A landscape with many valleys, sampled at points; each row gives a point and its height.
A ball rolls from a point to the lowest of its 6 nearest points, and stops where none of them is lower. Distance is the straight distance between rows; heights are no part of it.
zuro: [ 1.16 -2.10 -0.07  0.13  0.29 -1.70 -0.57 -1.17]  height 44.4
rigo: [ 0.15 -0.58 -0.51 -0.08 -0.22 -1.33 -0.75 -1.26]  height 38.3
Bag: [-0.64 -0.13 -1.88 -3.85 -0.52 -1.01 -1.43 -0.35]  height 40.4
loku: [-1.54  0.46 -1.93 -4.57 -0.69 -0.26 -1.25 -0.47]  height 38.2
lep: [-0.23  0.36 -0.04  3.74 -0.22 -0.71 -0.24 -0.79]  height 77.4
zorag: [ 2.77 -4.03  0.79  1.73  2.80  0.63  0.69 -0.73]  height 75.2
moga: [-0.03  2.01  0.21  3.64 -1.06  2.02  0.60  1.00]  height 59.5
ruga: [-2.96  1.59 -0.83 -3.81 -0.05  0.06 -0.59 -1.15]  height 31.3
Nogo: [ 2.38 -3.79  1.06  1.43  2.17 -0.45  0.81 -1.00]  height 73.5
Fele: [-3.03  3.23  2.18 -1.94 -1.14  1.00  1.60  0.29]  height 32.1
Liso: [-3.61  2.07  0.17 -2.79  0.08  0.79 -0.07 -1.07]  height 15.1
puda: [-1.09  2.55  1.34  0.50 -1.85  3.45  2.49  0.87]  height 46.2
begut: [ 0.88 -1.37 -1.30 -0.91 -0.52 -1.71 -0.68 -1.02]  height 42.6
vaf: [ 3.05 -3.22  1.30 -1.43  2.60 -0.47 -0.02  1.47]  height 62.2
mevo: [-0.59  2.68  0.59  1.98 -1.34  2.94  1.35  0.72]  height 50.5
Zepo: [ 0.65  1.90 -0.54  4.58 -1.08  1.88  1.11  1.02]  height 66.1
zos: [ 0.01  0.10  0.22  5.63  0.54 -0.08  0.57  0.53]  height 57.7
bot: [ 0.41 -1.70  0.83  5.20  1.46 -0.53  0.77 -0.44]  height 16.1
bor: [ 0.15 -0.61 -1.91 -3.00 -0.70 -1.62 -1.23 -0.16]  height 48.3
Lal: [ 2.72 -2.59  0.63 -2.14  1.36 -1.86 -0.72  1.43]  height 61.8
roref: [-1.77  1.03 -1.45 -3.69 -0.51 -0.58 -1.02 -0.85]  height 19.2
Dol: [ 3.33 -3.50  1.24 -0.12  3.36  0.38  0.13  0.93]  height 65.1
zepet: [ 0.51  2.12 -0.83  4.69 -1.96  2.95  1.83  1.12]  height 66.2
Dimuz: [-1.20  0.83 -1.34 -2.38 -0.41 -0.83 -1.35 -1.15]  height 31.2
mubad: [ 0.81 -0.42 -1.66 -4.60 -0.55 -2.11 -1.90  2.54]  height 42.2
Kif: [-0.79  2.21  0.40  2.55 -0.80  2.29 -0.04  0.28]  height 56.3
labev: [-2.37  2.87  1.30 -0.24 -0.38  1.59  0.36  0.11]  height 32.0
fere: [ 1.23 -1.58 -0.91 -2.41 -0.19 -2.15 -1.32  0.75]  height 60.3
busib: [ 0.72 -1.29 -1.84 -4.24 -0.75 -1.94 -1.16  1.16]  height 47.7
sos: [-1.25  2.83  0.82  0.98 -1.21  2.68  0.45  0.30]  height 43.9
guved: [ 1.51 -3.50  1.11  1.91  1.61 -0.64  0.57 -1.12]  height 78.6
kinor: [-2.52  2.81  1.06 -1.41 -0.12  0.92  0.46 -0.16]  height 26.0
nutar: [-1.82  2.72  1.59 -0.10 -1.21  2.62  1.83  0.66]  height 42.7
filez: [-0.72  0.61 -0.33  1.55 -0.15 -0.69 -0.93 -1.50]  height 16.7
kod: [-1.55  1.97  0.11  0.75 -0.02  0.52 -0.74 -0.69]  height 37.9
Tuzoz: [-2.57  2.77  0.89 -0.77 -0.28  0.96 -0.04 -0.30]  height 28.1
tisid: [ 1.26 -2.69  0.32  2.13  1.14 -1.22  0.07 -1.22]  height 70.3
milus: [ 0.88 -2.84  0.66  4.19  2.13 -0.51  0.88 -1.47]  height 55.1
pel: [ 2.54 -2.75  0.50 -1.68  1.03 -1.48 -0.39  1.08]  height 57.3
dagu: [-2.36  2.95  2.04 -1.07 -1.35  2.18  2.14  0.29]  height 36.4
fanor: [ 1.12  1.07  0.17  6.16 -0.06  0.89  1.59  1.49]  height 71.6
Pokik: [ 0.36 -1.49  0.17  2.28  0.21 -1.52 -0.13 -1.32]  height 68.6
tozab: [ 0.48 -1.20  0.40  4.41  0.68 -0.56  0.17 -0.67]  height 60.7
gonu: [-2.70  2.84  2.40 -1.74 -2.81  1.40  2.99  0.78]  height 40.7
Zaz: [ 1.98 -2.29 -0.20 -1.33 -0.12 -1.88 -0.62  0.44]  height 50.9
fis: [-1.76  2.19 -0.32 -0.68  0.00  0.17 -0.93 -1.20]  height 29.5
Rodif: [ 2.68 -3.18  0.33 -0.30  1.81 -1.30  0.07  0.26]  height 61.7
revub: [ 3.32 -3.99  1.28 -0.17  2.34 -0.11  0.12  0.71]  height 65.2
pir: [-0.24 -0.44 -2.28 -5.20 -0.87 -1.05 -1.69  1.23]  height 20.1
Fom: [ 0.89 -0.79 -1.32 -2.99 -0.45 -1.67 -1.11 -0.31]  height 52.9
ruf: [ 2.23 -3.48  0.68  0.28  1.56 -0.89  0.61 -0.71]  height 65.8
Tukil: [ 1.60 -1.52 -0.79 -3.71 -0.13 -2.27 -1.35  2.11]  height 60.6
Dadi: [-0.54  1.98  0.26  3.46 -0.69  1.34 -0.17  0.34]  height 67.1
defav: [-2.35  1.89 -0.85 -2.30  0.09  0.22 -0.66 -1.29]  height 24.0
zegap: [-1.96  2.56  0.13  0.75 -0.21  1.19 -0.68 -0.64]  height 38.1
ril: [-0.84  0.63 -0.95 -0.78 -0.57 -0.95 -1.16 -1.42]  height 34.8
Res: [-0.36 -0.21 -2.28 -3.94 -0.84 -1.19 -1.35  0.28]  height 42.8
roza: [ 1.60  1.45 -0.81  5.73 -1.22  2.18  2.03  1.40]  height 69.9

Where does a ball stop that starts at each point below?
labev | Liso
Dol | filez
zepet | Liso
zegap | Liso
bor | roref
fanor | bot
roza | bot
Nogo | filez
Fom | roref
guved | bot
Tukil | pir
dagu | Liso
begut | filez
zuro | filez

Call two points neighbours if one is among the 6 nearest of the other. Go from one point of each pair to the other, from neighbour to neighbour, staying as low as possible. Name the highest point that can't be avoided.
bot, filez | Zepo
roref, filez | fis
pir, roref | loku

Write out the way that a ball takes from each point below.
vaf | pel Zaz begut rigo filez
fis | defav Liso
Dadi | sos labev kinor Liso
puda | labev kinor Liso
gonu | kinor Liso
